Each row is a point on a tangle of strands that fork, close into loops and nearly touch. The rows are in no order.
In the rows, 128 means zero.
Points whose rows are less than 132 apart are linked; no others are. Some points are linked to none.
kose: [140 164 131 109  90 108  73  58 168 161 118 155 102 112  90 156 172 165
 135 187 101 124 100  86 116 116 199 131 138 167 157 102 156 141 125 134
 148 150 117 178 115]
peda: [119 131 129 131 162 131  94 126  84 118 157 120 134 195 164 131 121  98
 143  96 186 113 112 132 157 181 140  69 131  95  93 118  87 175 148 119
 181  76 171 145 127]
kar: [107 130 120 175 113 152 190 216 139 111 191 143 156 152 120 141 191 127
  97 120 141 112 170 134 157 134 103 114 134 144 142 126  96  96  85 151
 111 148 136 139 178]
Delat: [106 120 142 170 119 138 140 208  96 113 168 191 178 138 145  95 124 115
  90 110 165 124 204 182 119 141 125 135 180 101 146 137 129  95 131 130
  86  84 152  67 207]
savi: [138 146 118 163 116 139 126 217  99 159 127 141 124 182 193  66  83  86
  80 134 150 178 140 153 132 159 119 125 102 163 175  81 137 102 126 106
 136 140 176 127 169]
nal: [115 165 143 153 155 127 122 127  81 122 171 154 135 219 178  79 123 105
 149  90 210 117 171 171 161 174 134 100 151 127 120 112 141 144 144 134
 179  60 162 120 172]
bovuv: [107 156 150 134 137 118 169 119 134 107  92 132 143  78 101 136 153 154
 187 117 108 135 117 179  69 108 113 166 100 179 147 143 124 120 111 146
 126 140  96  99 107]
Zatep: [147 148 144 161 128 153 159 228 121 135 178 153 139 192 160 111 151 126
  88 137 168 164 134 131 132 177 135  94  83 146 159  75 109 118  87 135
 149 164 179 143 176]
zifu: [ 88 130 156 136 119 106 140 141 104 115 149 110 149  79 104 111 138 156
 147 153 137 136 111 106 108 111 121 147 113  90 129 140  81 103 142 118
  79 131 146 139  82]
Gavo: [ 93 114 164 158  82 132 208 157 169 105 114 176 170  83 102 126 163 174
 122 127 125 143 154 181  86  96 103 165 159 138 151 156 117 142 133 128
 105 108  88  71 164]
Pog: [152 111  96 108 158 166  90 135 116 164 104 103 137 162 165 126 101  65
 108  82 116 110 106 110 168 135 117  61 130 126  97 129 129 160 112  96
 179 138 102 155 118]
vok: [102 166 148 115 144 119 185 103 142 123 114 117 125 102  95 170 175 151
 203 106 111 122  94 173  70 119  99 169  88 188 133 133 116 127  80 176
 121 144 110 116 120]
Bimi: [132 147 111 162 170 121  94 100  68 118 172 158 151 193 193  88  91  76
 152  97 133 121 150 204 163 152 128 174 169 101  86 121 141 101 103 178
 179  70 165  87 203]
sito: [121 199 175  90 140 128 126  63 146 108 102 116  96 105  67 128 138 179
 181 124  95 160 107 159  49  98 116 180 127 156 156 131 163 140 150 125
 108  92  88  68 115]
Lagef: [116 115  81 116 147 148  97 154 115 159  84 120 131 189 175 101  64  86
 122  88 129 114 111 139 169 150  87  82 109 121  93 123 105 166 130  99
 185 106 132 168 111]
dadu: [156 122  97 117 108 111  87  75 133 114  79  94 111 114 134 137  98 108
 153 154 108 121 115 114 118  94 169 144  86 137 182 108 174  96 153 105
 116 176 138 184  90]
nis: [109 155 144 136 144 115 118 156  98 131 129 145 126 201 135 121 123 133
 117 112 158 120  90 133 142 161 130  52 121  92 115 115  86 172 143 110
 190  83 146 154  86]
vugin: [128 143 157 120 149 155 156 124 162 127  95 145 109 141  98 144 151 157
 111 121  97 134 116 120 131 122 121 113 184 115 112 147 141 175 129  88
 180  95  36  77 136]
Rabe: [175 108  92 119 166 128  68  69  79 128 179  98 150 132 194 127  98  69
 147 100 118 122 150 135 149 120 144 184 157 101  92 134 141  95 106 166
 105 115 163  83 169]
Zad: [140 125 151 153 118 127 158 204 149 158 110 205 146 158 140 136 204 120
 106 128 137 132 115 119 127 150 119 112 133 130 108 132  87 165  71 105
 185 113  93 106 164]
peko: [105 119 147 155 133 105 129 158  89 106 133 112 155  85 121  95 119 128
 145 129 149 126 137 120 125 112 121 142 124  98 132 139  93  92 153 108
  91 109 141 119 105]
mubi: [146 113  90 104 168 135 130 102 131 134 115  78 106 151 123  74  61 109
 126  86 136 123 182 139 183 141  92 103 125  76 103 130 172 116 182 112
 109 125 101 138 117]
muni: [139 123  91 105 171 129 154 114 147 138 113  90 109 132  86  70  79 142
 112  92 129 129 187 151 176 157  99  82 127  84 111 128 188 124 197 110
 123 141  82 115 133]
mek: [128 113 107 141 178 113  90  76  75 108 171 121 144 169 189 109  76  68
 170  96 129 121 138 178 171 158 121 180 154  79  63 118 122 101 108 167
 177  86 161 107 185]
bavap: [152  80 116 114 125 115  90 156 106 128 131 103 149 105 148 171 135 114
 121 134 120 115  94 107 114 146 131  87  92 103 112 130  56 133  93 134
 139 137 152 140 106]
bolif: [111 127 127 154 117 131 127 189 133 161  84 143 114 107 130 134 129 118
 142 112  92 145  87 165 110 114 120 137  79 176 142 109  70 126  77 140
 170 113 126 133 127]
mema: [136 124 111 137 112 127 133  81 180 163 144 155 102 145  90 103 131 193
 137 174 135 113 171  87 178 117 145 101 175 124 159  93 203 132 196 113
 109 130 104 178 116]
todep: [160  85  66 101 132 145  54  94  99 133 126  75 129 125 174 142  77  56
 127 102 135 106 127 107 146 108 138 122 114 103 116 135 121 129 122 117
 120 140 157 141 121]
kibul: [149 120 142 104 120 127 102 118 127 123 143 103 137 123 127 161 160 125
  87 152 139 112 105  58 136 138 158 102 138  97 106 150 109 154 128 118
 138 146 118 128 110]
nufun: [112 123 166 147 125 127 160 157 125 120  86 142 138  89 120 111 131 141
 131 126 115 117 124 147 115 103 115 136 157 129 152 157 118 131 139 105
 137  93  59  76 131]
moke: [111 167 139  80 144 110 167  78 155 123 127 109 107 105  96 196 177 148
 185  95 103 109  73 169  64 140 107 140  90 190 122 124 114 155  70 189
 109 156 128 134 124]
notuk: [ 44 154 163 134 107 106 213 114 143 119 145 162 118  76  55 115 180 185
 146 145 117 151 126 152  79 103  81 177 127 144 107 141 122 137 112 144
  90 119 115 122 124]
runun: [114 115 107 160 129 117 169 186  94 106 159 129 191 102 132 138 137 119
 143  93 143  95 189 137 124 112 113 145 138 145 141 133 107  71 122 159
  67 139 165 128 135]
Mesur: [170  97 117 138 119 157 130 166 119 128 143 182 185 137 176 137 159  74
  94  97 158  98 176  96 132 125 126 131 181 120  92 159 142 139  90  94
 107 125 121  68 182]
rona: [158 102  99 114 145 104 126 115  83 103 152 112 185  95 175 128 105 108
 160 108 147 106 179 127 102 118 135 178 132 134 134 138 142  58 128 165
  48 138 193 113 124]
kono: [139 111  81 120 117 113  99  74 146 109  88  84  97 117 135 113  70  95
 142 128 120 120 128 109 136  91 138 154  83 118 168 125 168 100 190 102
 105 142 135 191  81]
mef: [140 128 113 108 169 146 171 132 145 143  91 109 118 124 101  85  93 147
 107 101 108 119 164 154 159 144 104  73 166 111 122 134 170 151 158  96
 165 125  50  94 133]
Luzik: [123 128 147 159 129 121 154 152 128 117  81 135 147  77 122 129 143 124
 150 124 109 116 135 145  96  94 120 139 131 150 149 157 121 121 122 129
 130 129  91  92 120]
rabo: [133 102 137 109 129 106  89 154 115 140 133 127 131 105 125 177 129 129
 106 137  89 126  59 123 106 141 127  70  80  91 109 129  49 154  87 139
 157 131 136 144 104]
Vuge: [126 105 120 127 110 124 189 127 137  95 165 108 195 111 130 164 165 161
 140 154 158 111 163  85 124 123 104 163 126 157 118 162 132  95 120 172
  56 147 162 158 110]
runiz: [124 126 137 127 132 125 154  88 141  95  88  97 127  87 107  78  95 151
 131 137 113 125 134 141 122  93 110 133 162 108 175 141 179 103 197  91
 112 104  67 120 107]
zuza: [139 129 121 124 159 170 168 121 157 142  98 120 110 127 109 121 121 146
 111 106 106 122 148 147 162 136 125  85 188 135 131 135 178 160 153  99
 167 126  32  94 140]
duv: [132 153 116 168 153 131  74 150  72 150 179 166 144 196 196  72  73  71
 114 104 143 145 165 197 149 151 128 172 152 124 123 105 137  88  97 159
 144  86 197  82 206]
gep: [128 176 138 114 139 131 126  63 153 127 101 110  69 111  86 143 130 160
 148 135  81 147 108 121 121  97 154 132 145 136 159 120 169 135 162 126
 153 134  69 128 101]
zepub: [122 178 157 118 137 124 119  59 151 108  89 123  97 110  78 114 118 177
 175 156  84 157 105 147  81  92 149 171 129 149 181 120 190 123 173 117
 130 126  81 120 108]
fur: [ 79 142 168 115 112 104 216  78 167 104 132 144 117 101  91 137 182 204
 147 157 127 143 116 132  70 106  78 183 115 165  99 155 155 134 101 159
  79 145 128 136 101]
rebi: [129 115 117 140 112 134 188 165 171 144 151 148 143 109 112 183 213 128
 138 115 117  97 109 129 130 124  95 130 113 168 123 127  76 141  40 175
 148 145 105 139 154]
mipa: [114 145  97 143 127 125 109 178 111 172  91 151 127 215 183  80  76  93
 107 108 150 126 108 158 175 153  94  90 119 143 122 107 113 158 138  98
 181  91 145 169 129]
lum: [123 160 175  82 127 120 136  95 146 140 127 148  65 109  78 177 182 154
 114 117  88 153  78 107  78 133 138 160 134 140  86 155 123 178  95 160
 127 112 111  84 137]
gif: [141 102  79 141 104 132  67 203  85 180 135 140 152 160 208 111  90  55
 104 103 146 126 127 143 141 141 124 129 111 151 118  91  80 127  72 131
 141 121 197 136 167]
Meru: [156 138 112 120 111 122 103  72 127 125  75 117 115 111 134 137 124 116
 161 160 114 111 140 126 119  96 177 143 120 152 189  99 186  98 151 115
 130 185 117 151 115]
fanat: [129 120 154 129  99 129 175 111 160 114 108 144 140 100 110 153 182 167
 111 172 124 146 136 100 101 104 129 162 126 145 115 162 151 133 130 130
 101 148  98  97 122]
sofe: [162 100 129 123 132 147 116 132 112 128 147 164 167 157 180 137 148  80
  91 109 161 101 176  98 146 133 128 115 199  98  98 167 156 153 120  95
 117 113  99  75 175]
mas: [ 62 157 175 149 129 101 144 176 115 136 132 154  91 102  76 112 133 153
 111 132 105 154  76 154  99 127 114 118  89  99 116 111  62 131 104 136
 138 126 143 143 111]
Faba: [ 86 150 159 166 124 134  93 193 100 125 140 135 109 173 129  80  89 126
  96 144 152 170 107 155 137 135 138  99  90 108 153 100  81 124 139  89
 154 114 181 160 111]
vapus: [127 107  89 111 153 139 104 114 124 116 106  77 103 142 129 110  56  97
 133 100 126 118 121 115 170 137 107 105 109  75 117 147 123 121 182 111
 124 121 125 163  90]
masad: [140 129 105 113 124 128 138  83 157 173 156 131  96 142  86 100 117 174
 129 154 141 126 179  81 194 147 136  93 162 105 137  93 190 121 198 120
 102 139 110 171 120]
Gam: [ 90 147 125 164 118 127 115 199 125 161  79 150 114 179 146  71  75 115
  95 134 119 150  92 161 159 142 111 107 115 150 154 101 109 135 146 101
 192  80 121 149 128]
fises: [ 86 132 159 167 129 115 115 190  82 104 153 131 141 117 115  76 117 115
 127 128 156 142 144 139 140 137 127 123 136  89 137 128  79 102 152 105
 102 102 157 120 132]
gizuz: [151 125  80 103 147 128 123  86 137 176 152 109 101 138  89 104  99 149
 139 120 144 125 193 101 206 165 143  85 138  91 117  91 173 118 189 124
  99 147 127 162 134]
kipin: [134 100  81 155 104 129  89 219 110 176 106 146 147 147 180 103  94  68
 109 110 129 129 110 143 142 121 117 121  99 163 132 103  75 121  89 118
 146 126 180 142 142]
tef: [ 70 145 161 135 131 101 160 148 132 134 129 142  99  76  85 137 156 159
 139 120  95 135  79 154  90 118 112 136  90 129 111 125  70 127  99 160
 121 130 129 133 103]
Rok: [ 92 136 181 122 120  98 153 120 134 116 150 135 124  92  83 123 144 187
 124 168 131 149  88  78  99 118 117 160 118  82  97 151 104 127 149 120
  91 131 138 134  81]
fogo: [129 100  85 117 135 136 102  83 134 103  99  84  91 120 129 115  63 104
 136 123 112 123 109 107 153 112 110 137  93  88 141 135 140 106 183 101
 112 125 129 177  77]
gol: [ 69 158 163 157 133 118 117 194 105 123 135 145  99 141  94  89 111 132
 105 142 128 156  87 152 116 128 124  96  84  89 132 102  71 124 128 100
 148 116 161 154 101]
fika: [166  98 137 101 104 149 100 128 128 118 159 120 154 142 140 165 178 108
  83 161 163 128 142  45 149 146 162 125 154 116  92 163 132 163 125 104
 119 148 133 114 132]
duso: [148 109 100 114 114 119 171 141 152 124 143 111 176  88 121 200 201 124
 126 123 126  85 118 108 108 117 117 118 101 156 121 134  90 132  67 165
 136 168 121 146 128]
Bor: [107 142 101 139 114 130  73 157 100 153 130 141 122 233 195  97  70  88
 120 119 175 144 121 161 157 172 122  89 104 134 138  91  96 153 141 113
 184  85 206 173 143]
kov: [ 91 150 152 152 144 124 120 172 128 142  82 147  99 145 112  89  99 124
 113 123  85 140  73 158 146 129 111 115 119 127 130 122  86 142 132 113
 197  76  94 133 105]
dizaf: [130 142 154 119 132 123 146  74 132  86  72 103 134  85 113  90 107 149
 155 148 108 140 120 155  88  93 127 161 132 137 183 131 181 108 179  99
 115 121  76 120 100]
biki: [146 114  83 117 147 182  99 124 139 158  80 107 111 137 132 137  92  77
 114  86  90 123 114 119 160 114 132  89 135 146 114 127 142 149 117  97
 181 142  76 151 113]
tedi: [166  91 132 136  92 132 135 109 147 105 135 148 167 128 143 136 141 163
 107 178 158 133 192  83 111 101 140 156 157 148 133 168 198 111 151 127
  57 153 142 105 132]
puve: [122 137 106 108 125 149  80  90 168 117  84  97  66 118 113 165  84 126
 125 108  56 134  68 115 128 102 139 106 104 110 126 127 118 147 144 124
 172 139 104 169  78]
vaz: [107 118 100 175 120 138 135 229  98 138 143 124 144 115 138 100 113  96
 115 105 123 133 160 168 135 104 114 127 100 164 168 107  99  78 101 145
 112 148 169 138 132]
num: [140 123 116 132 104 148 142  66 165 137  94 142 115 112 115 129 131 159
 131 144 126 115 175 130 140 100 154 121 197 148 183 113 206 143 177 106
 121 133  67 120 145]
Vipov: [147 111 100 132 132  99 149 129  89  89 100 116 176  90 152 120  95 105
 157 113 134  99 170 134  94  87 113 167 108 139 152 141 156  69 139 141
  68 159 161 130 109]
tud: [137 117  67 102 123 153  79  93 154 135  87  90  85 124 114 154  87  97
 118 109  81 124 113 111 161 107 152  94 119 133 140 118 140 142 143 112
 172 159  99 184 103]
Turul: [121 144 164  88 125 113 133  82 157 142 137 137  77  83  88 195 174 152
 110 128  81 137  60 100  78 129 149 128 117 140 104 150 104 170  86 177
 128 144 121 117 126]
pov: [127 160 127 116 140 129 134  60 164 137 121 122  62 123  68 126 103 189
 131 140  71 145 107 100 151 103 146 115 142 117 148 102 172 132 181 126
 150 137  85 167  88]
lup: [133 157 125 151 146 122 113 150  88 155 146 166 161 209 190  76 114  93
 124  92 194  95 168 172 158 168 108  93 173 117 117 128 147 151 134 119
 167  66 137 103 174]
kiv: [130 135 145 114 153 132 105 135 115 129 125 107 124 162 125 142 133 129
 103 118 128 109  89  99 155 150 141  69 133  76 100 145 101 160 146 106
 169 122 118 137  93]
meza: [104 112 159 140  77 132 196 109 176  95 100 166 157  95  97 151 179 190
 121 154 127 159 142 161  87  96  99 184 146 149 128 161 150 150 129 125
 100 118  83  69 133]
Dag: [114 140 122 126 158 143 131 148 150 131  71 101  90 138 105 104  86 128
 129 103  81 134  97 136 144 114 103 112 129 122 124 133 119 140 163 108
 175  96  76 145  88]
noba: [ 80 147 160 117 116  99 206  75 169 102 147 130 141  99  97 136 172 195
 167 172 134 119 109 122  78 109  79 162 108 161  95 145 151 120 102 173
  77 160 146 177  97]
rosud: [138 152 154  85 113 132 144  68 181 128 119 142 101 121  80 186 196 173
 149 164 109 147 120 118  82 135 155 170 109 199 130 137 170 162  96 153
 114 169 115 103 129]
nipab: [139 125 126 165 116 146 164 243 136 147 169 172 156 159 145 133 185 116
  96 122 151 125 146 123 142 164 123 103 106 146 144 101  88 118  72 147
 144 148 158 136 180]
dof: [ 87 113 154 179  88 131 193 197 139  97 139 183 174  96 104 102 150 154
  90 133 140 133 181 175 107 112 104 138 165 119 155 144 114 110 132 111
 100 109 110  83 181]
tupo: [ 45 138 166 140  97 106 211 147 151 120 150 167 119  90  64 110 196 174
 107 148 122 149 134 145 106 118  82 166 122 118  93 137 105 143  98 142
  97 118 121 116 135]
ser: [134 142 138 160 124 155 135 227 103 150 154 131 123 185 178  95  99 114
  83 137 157 188 136 153 126 170 133  96  72 152 169  80 111 105 105 119
 141 155 187 142 152]
nilen: [135 106 156 139  97 130 153  99 167 106 128 139 148 115 127 124 162 190
 128 197 153 138 156  89  91  94 128 155 119 152 132 160 192 107 148 122
  69 162 142 132 103]
nazod: [135 139 140  89 132  98 158  58 170 125 142 103 131  88 108 187 141 183
 140 179 119 109  80 113  65 120 124 128  63 161 133 124 142 129  95 183
 105 197 160 176  95]
sasu: [131 114  96 172 131 149 135 231  98 147 176 133 148 147 161 101 103  89
 103  96 136 135 169 157 143 141 128 126 107 157 153  91 105  69  90 157
  98 140 189 131 168]
moz: [167 110  97 105 117 130  64  63 131 147 159  86 112 124 132 142 105 116
 136 154 146 120 125  71 166 132 173 107 136 104 152  93 149 114 169 128
 103 153 152 187 106]
neka: [ 88 150 163 166 135 125 102 175  82  89 168 138 136 147 125  53  95 110
 120 128 178 147 169 167 142 144 131 117 155  93 132 112 108 107 167  94
 116  76 161 118 158]
rusu: [100 138 142 158 124 132  82 171  83 118 149 132 105 198 161  80  78 106
 119 129 175 160 119 165 151 169 138  94 100 118 150  95  86 131 146 115
 160  85 195 159 130]
Daded: [137 159 127 128 148 162 120 124 152 137  60 109  94 131 101 128 102 126
 151  93  73 144  98 162 128 109 122 132 135 160 133 138 126 151 135 111
 191  81  50 102 107]
segeg: [147 147 129 116 136 159 107 120 145 145  83 110 102  99 123 162 127 101
 165 106  73 143  84 145  92 104 138 138 104 175 137 141 116 150  94 121
 178 116  84 110 104]
bot: [132 154 173 112 127 139 142 106 165 136 105 149  85 120  93 163 174 161
 114 131  91 149 100 112 103 114 140 160 155 138 108 156 135 171 110 123
 152 110  67  73 130]
gizi: [150 115 115 133 122 153 153  88 163 136  96 134 123 109 121 131 124 139
 108 129 126 114 171 130 147 103 132 108 201 126 156 136 198 150 168 101
 124 134  44  98 152]
Kor: [138 186 150  65 145 113 145  57 158 118 128 110  99 130  88 187 173 168
 184 137 112 129 101 150  68 152 135 162  90 206 129 117 157 161  92 183
  98 185 142 121 135]
Bisud: [165 113  76 110 141 134  99  45 123 165 175  83  88 145 130 115  71 113
 164 107 150 142 169 119 214 168 135 123 122  84 106  80 174 106 171 141
  95 140 151 172 147]
Fepa: [160  99 104 119 150 116 101  93  82 122 151 105 148 110 177 122  96  84
 160 105 144 113 165 109 133 112 145 181 143 103 129 142 146  78 134 150
  70 123 170  98 133]
tokad: [132 154 103 106 116 122 105  64 158 171 130 124  83 117  76 150 121 164
 132 147  88 120 111  89 177 124 167  91 139 121 142  82 157 130 171 128
 156 151 108 205  90]
kupa: [127 190 174 100 141 124 132  86 140 110  98 123 123 116  78 144 147 171
 191 119 110 146 123 184  55 114 121 181 107 175 153 143 156 149 130 135
  98 125  95  62 116]
tuf: [125 130 172 122 106 124 161 161 165 138 115 184 123 132 103 151 220 147
 100 128 120 138 101 114 122 149 113 141 112 134  91 155  89 171  65 125
 166 112  88  92 147]
Sitim: [120 158 133 171 113 128 118 221 104 141 122 151 128 165 173  40  72  86
  72 136 148 152 147 180 141 146 114 127 137 144 181 106 146  94 136  89
 136 105 147 117 172]
vid: [162  91 109 129 125 138 131 200 102 139 160 162 191 119 166 146 176  86
 106 102 150  97 165 101 139 136 128 123 142 131  95 140  94 123  82 133
 115 129 149  93 168]
dazof: [100 136 141 174 121 123 125 217 104 146  95 152 131 155 163  54  89  95
  90 124 132 137 129 174 157 136 108 111 142 142 170 119 126 108 141  93
 163  84 115 126 153]
Kufot: [146 117 130  91 152 148 112  66 115 108 177  98 121 180 139 139 137 122
 129 131 182 128 157  72 190 193 164  95 181  92  73 137 150 167 164 111
 137 127 141 115 147]
beke: [147 119 112  95 121  98 115  89 150 128 125  92 137  81 112 198 148 143
 130 168 109 110  94 106  86 121 152 113  72 153 144 130 122 115  94 154
 125 196 142 157  99]
tur: [134 131 122 125 129 129 110 133 149 145  87 110 114  89 115 169 136 114
 156 103  78 136  70 162  79 101 129 127  71 173 130 136  84 144  80 157
 169 140 116 126 102]
Kazag: [163 104 114 106 158 144 110  32 112 125 182  80  97 151 152 119  84 122
 170 134 172 137 145 106 199 187 153 137 156  85  88  95 169 111 170 144
 117 130 149 145 162]
biba: [112 141 140 102 130 101 103  79 140 117  93 112  80  75  97 166 116 154
 153 131  76 146  57 132  63 108 136 147  72 123 131 131 110 131 120 148
 122 152 132 148  73]
boteb: [156 100 154 110 120 126 106 103 126 105 174  93 143 104 130 153 129 158
 137 182 165 142  95  60 128 157 152 139 117 102 113 143 106 120 150 139
  76 140 178 136  99]
Kemar: [145 108 135 129 130 150 154 134 138 124 121 155 158 168 150 124 134 117
  87 113 152 100 177 126 158 136 109  96 211  91 105 154 168 167 142  79
 145 125  67  81 160]
narod: [103 119 111 164 128 143 174 200  99 102 197 154 169 120 128 131 153 123
 120 104 145 118 208 142 143 138 119 140 155 138 141 118 102  69 110 164
  75 125 167 125 167]
Ged: [ 98 110 150 164  92 125 170 197 120 101 145 176 179 116 128 111 149 136
  97 119 159 132 185 149 126 119 117 140 171 109 132 149 112 109 140 117
  85 101 128  79 168]
Foti: [162 101 122  98 119 149  95  87 110 119 176 111 138 163 158 152 151 105
 114 143 178 131 168  68 186 164 156 140 188 106  82 152 167 148 143 117
 112 130 137  99 160]
foto: [127 179 158  96 109 118  99  53 169 147 121 153  73 126  83 162 175 189
 150 179 103 147 102 117  82 115 180 165 120 180 145 113 177 156 117 147
 123 153 128 131 127]
dibi: [135 132 155  96 129 105 114 118 140 139 133 131 110  87 106 186 153 144
  97 137  82 129  56 108  86 132 141  99  90 105 100 143  74 158  90 152
 143 147 122 131 106]
Kifa: [118 138 127  97 118 121  86  75 151 110  88 107  66 102 101 173  98 135
 136 115  47 142  45 144  88  99 128 137  77 115 135 136 104 136 130 129
 155 129 128 156  75]
Depot: [127 135 155 159 132 129 128 191  98 140 133 176 158 182 162  98 148 106
 110 114 171 104 156 138 151 149 124  90 157 113 128 123 110 142 120 103
 158  88 123 106 163]
kupiz: [142 106 108 143 140 123  92 171  82 149 119 118 150 142 186 104  89  66
 134  97 148 102 140 131 155 117 120 127 141 119 113 142 112 111 118 113
 134 104 136 109 129]
Puso: [171 100 129 107 124 137  81  80 121 115 185  89 119 121 143 153 111 133
 137 181 167 136 115  54 156 162 179 120 152  98 121 117 131 123 167 126
  94 139 161 148 126]
Gov: [150 112 132  99 162 140  95  93  91 106 168  89 131 174 160 143 115 102
 153 113 175 113 128 110 165 193 149  87 153  78  76 134 108 171 143 115
 151 112 148 131 133]
Nufaz: [143 151 118 127 112 137 112  69 139 130  82 144 116 119 121 138 146 130
 167 157 104 119 155 137 117  89 177 141 161 176 202 107 200 132 154 102
 140 157  79 130 134]
fizu: [140 136 151 107 114 123 107  97 151 138 139 111 107 125 106 153 153 160
  99 175 115 137 103  59 133 122 161 123 141  99 120 146 135 144 146 125
 120 150 118 137  96]
Sisun: [ 82 143 150 106 131  95 146 105 128 125 117 119 102  67  89 146 132 164
 152 124  85 144  64 153  65 109 106 143  76 125 118 133  91 119 105 158
 109 137 143 148  79]
mebe: [138 133 114 163 143 137 100 198  74 152 165 169 141 174 181  87  92  70
 103 100 153 133 169 172 143 149 132 145 140 134 141  96 120  84  91 147
 123 113 194  95 193]
Gad: [155  93  88 121 162 128  61 108  68 119 161 107 138 146 198 113  75  57
 153  84 134 126 131 147 158 147 138 165 137 106  81 120 100 112  96 156
 143  93 186 109 167]
Tugim: [107 127 138 106 112 102 186  90 160 109 159 102 148  93 110 174 170 175
 138 170 127 110  85 104  93 119  93 135  87 142 113 149 113 127  96 182
  86 172 144 179  99]
vos: [107 110 103 165 111 125 112 218 114 150  97 134 125 120 145 104 103  87
 122 114 115 129 119 157 133 105 119 128  91 163 152 115  81  98  99 128
 141 129 158 138 135]
fipiz: [115 120 139 143 134 114 150 133 121 106  88 116 140 103 124  71 105 134
 121 120 127 104 141 156 130 100  96 115 176  89 153 156 148 114 174  97
 121  89  67 100 126]
semir: [130 135 171 123 117 123 124  92 162 126 154 127 102 123  92 130 136 195
 101 202 139 146  99  52 123 116 136 148 135  95 113 145 158 130 168 110
  93 138 132 138  77]
vof: [147 108  79 124 130 113 128 129 123  96  62  93 153  97 150 144 114  94
 162 111 113 104 122 144  81  92 137 161  70 176 146 134 135 101 109 133
 137 191 143 137 101]
lebu: [ 80 132 169 144 111 107 188 160 152 124 124 180 107 120  84 135 208 167
  95 135 120 149 113 136 119 132 102 157 119 124  94 151  95 154  85 147
 125 113 100  97 144]
Fovi: [126 120 159 132 131 144 151 147 157 119  98 159 133 158 122 130 165 143
  86 134 133 119 133 105 143 121 119 111 176 108 106 157 141 176 129  87
 162 102  56  81 134]
tak: [137 146 115 132  99 109  93  62 168 162 136 157  95 127  90 146 149 172
 140 181 102 113 109  75 141 114 175 111 148 140 157  91 161 130 155 133
 151 136 123 213 101]
somot: [169  64  76  95 127 131  60 127 104 134 130  78 157  86 168 171 108  73
 119 118 121 111 115 106 108 115 141 102  92 116 121 125  85 126  97 123
 129 153 168 132 117]
Leseb: [146 115 133 104 163 147 129  66 119 113 179  92  97 162 132 112 104 144
 155 141 179 137 167  83 199 188 144 123 169  83  85 112 172 133 186 129
 109 128 139 133 148]
sek: [171  85  88 119 124 130 150 173 119 129 162 103 197  94 149 177 179  93
 113 110 140  87 145  91 123 129 125 113 126 152 106 135  89 128  76 158
 118 157 149 131 143]
tole: [178  94  58  97 119 140  44  54 110 147 158  69 116 127 155 143  89  72
 134 116 137 112 135 105 166 123 157 114 134 105 131 102 150 116 136 129
 106 153 159 163 128]
did: [148  94 128 122 123 121 148 122 126  96 190  92 173  94 125 170 144 160
 152 160 165 126 128  75 119 153 132 146 105 128 103 138  83 108 116 168
  68 144 183 148 113]
Muvo: [150  94 121 129 104 129 179 130 136  89 142 146 198 115 151 155 144 154
 126 145 153 111 193 108 107 109 111 159 149 147 128 168 157 100 137 153
  55 153 152 107 118]
Fug: [133 112  93 136 134 106 129 148 108  96  60 119 163  94 143 121 103  91
 168 108 116 103 147 163  85  83 128 174  86 171 168 147 135  85 129 126
 121 159 135 124 102]
gudu: [134 116 156 145 131 128 139 182 130 132 114 169 150 151 147 125 176 111
 106 123 137 109 128 105 140 138 127 102 157 105 108 152 108 157 109  93
 170 102  97  94 139]

A piece is all that can be reached along the links. How many separate loops has the piece of each point below (a circle has one, a figure eight two, a Y none), and how many tips (points with one link)?
masad: loops 1, tips 2
bolif: loops 1, tips 3
tedi: loops 1, tips 4
runiz: loops 2, tips 0

A fork is a point with three links, a tip a point with one. Leave the first point through the second and follow the links. Name the first fork or tip that comes.
notuk, tupo: gudu
Muvo, tedi: Delat
kar, nipab: Gam
Fepa, Rabe: vos
bovuv, Luzik: zepub
mema, masad: Kufot
Puso, moz: vugin

Name the points in between on the shortest way along the links from the first point to the second, in order.
beke, Depot: nazod, Tugim, noba, fur, notuk, tupo, lebu, tuf, Zad, gudu
fanat, moz: nilen, tedi, Muvo, Vuge, did, boteb, Puso
bolif, mek: vos, vaz, sasu, mebe, duv, Bimi
semir, peda: fizu, kibul, kiv, nis
lup, Kemar: Depot, gudu, Fovi
mas, Lagef: gol, Faba, rusu, Bor, mipa
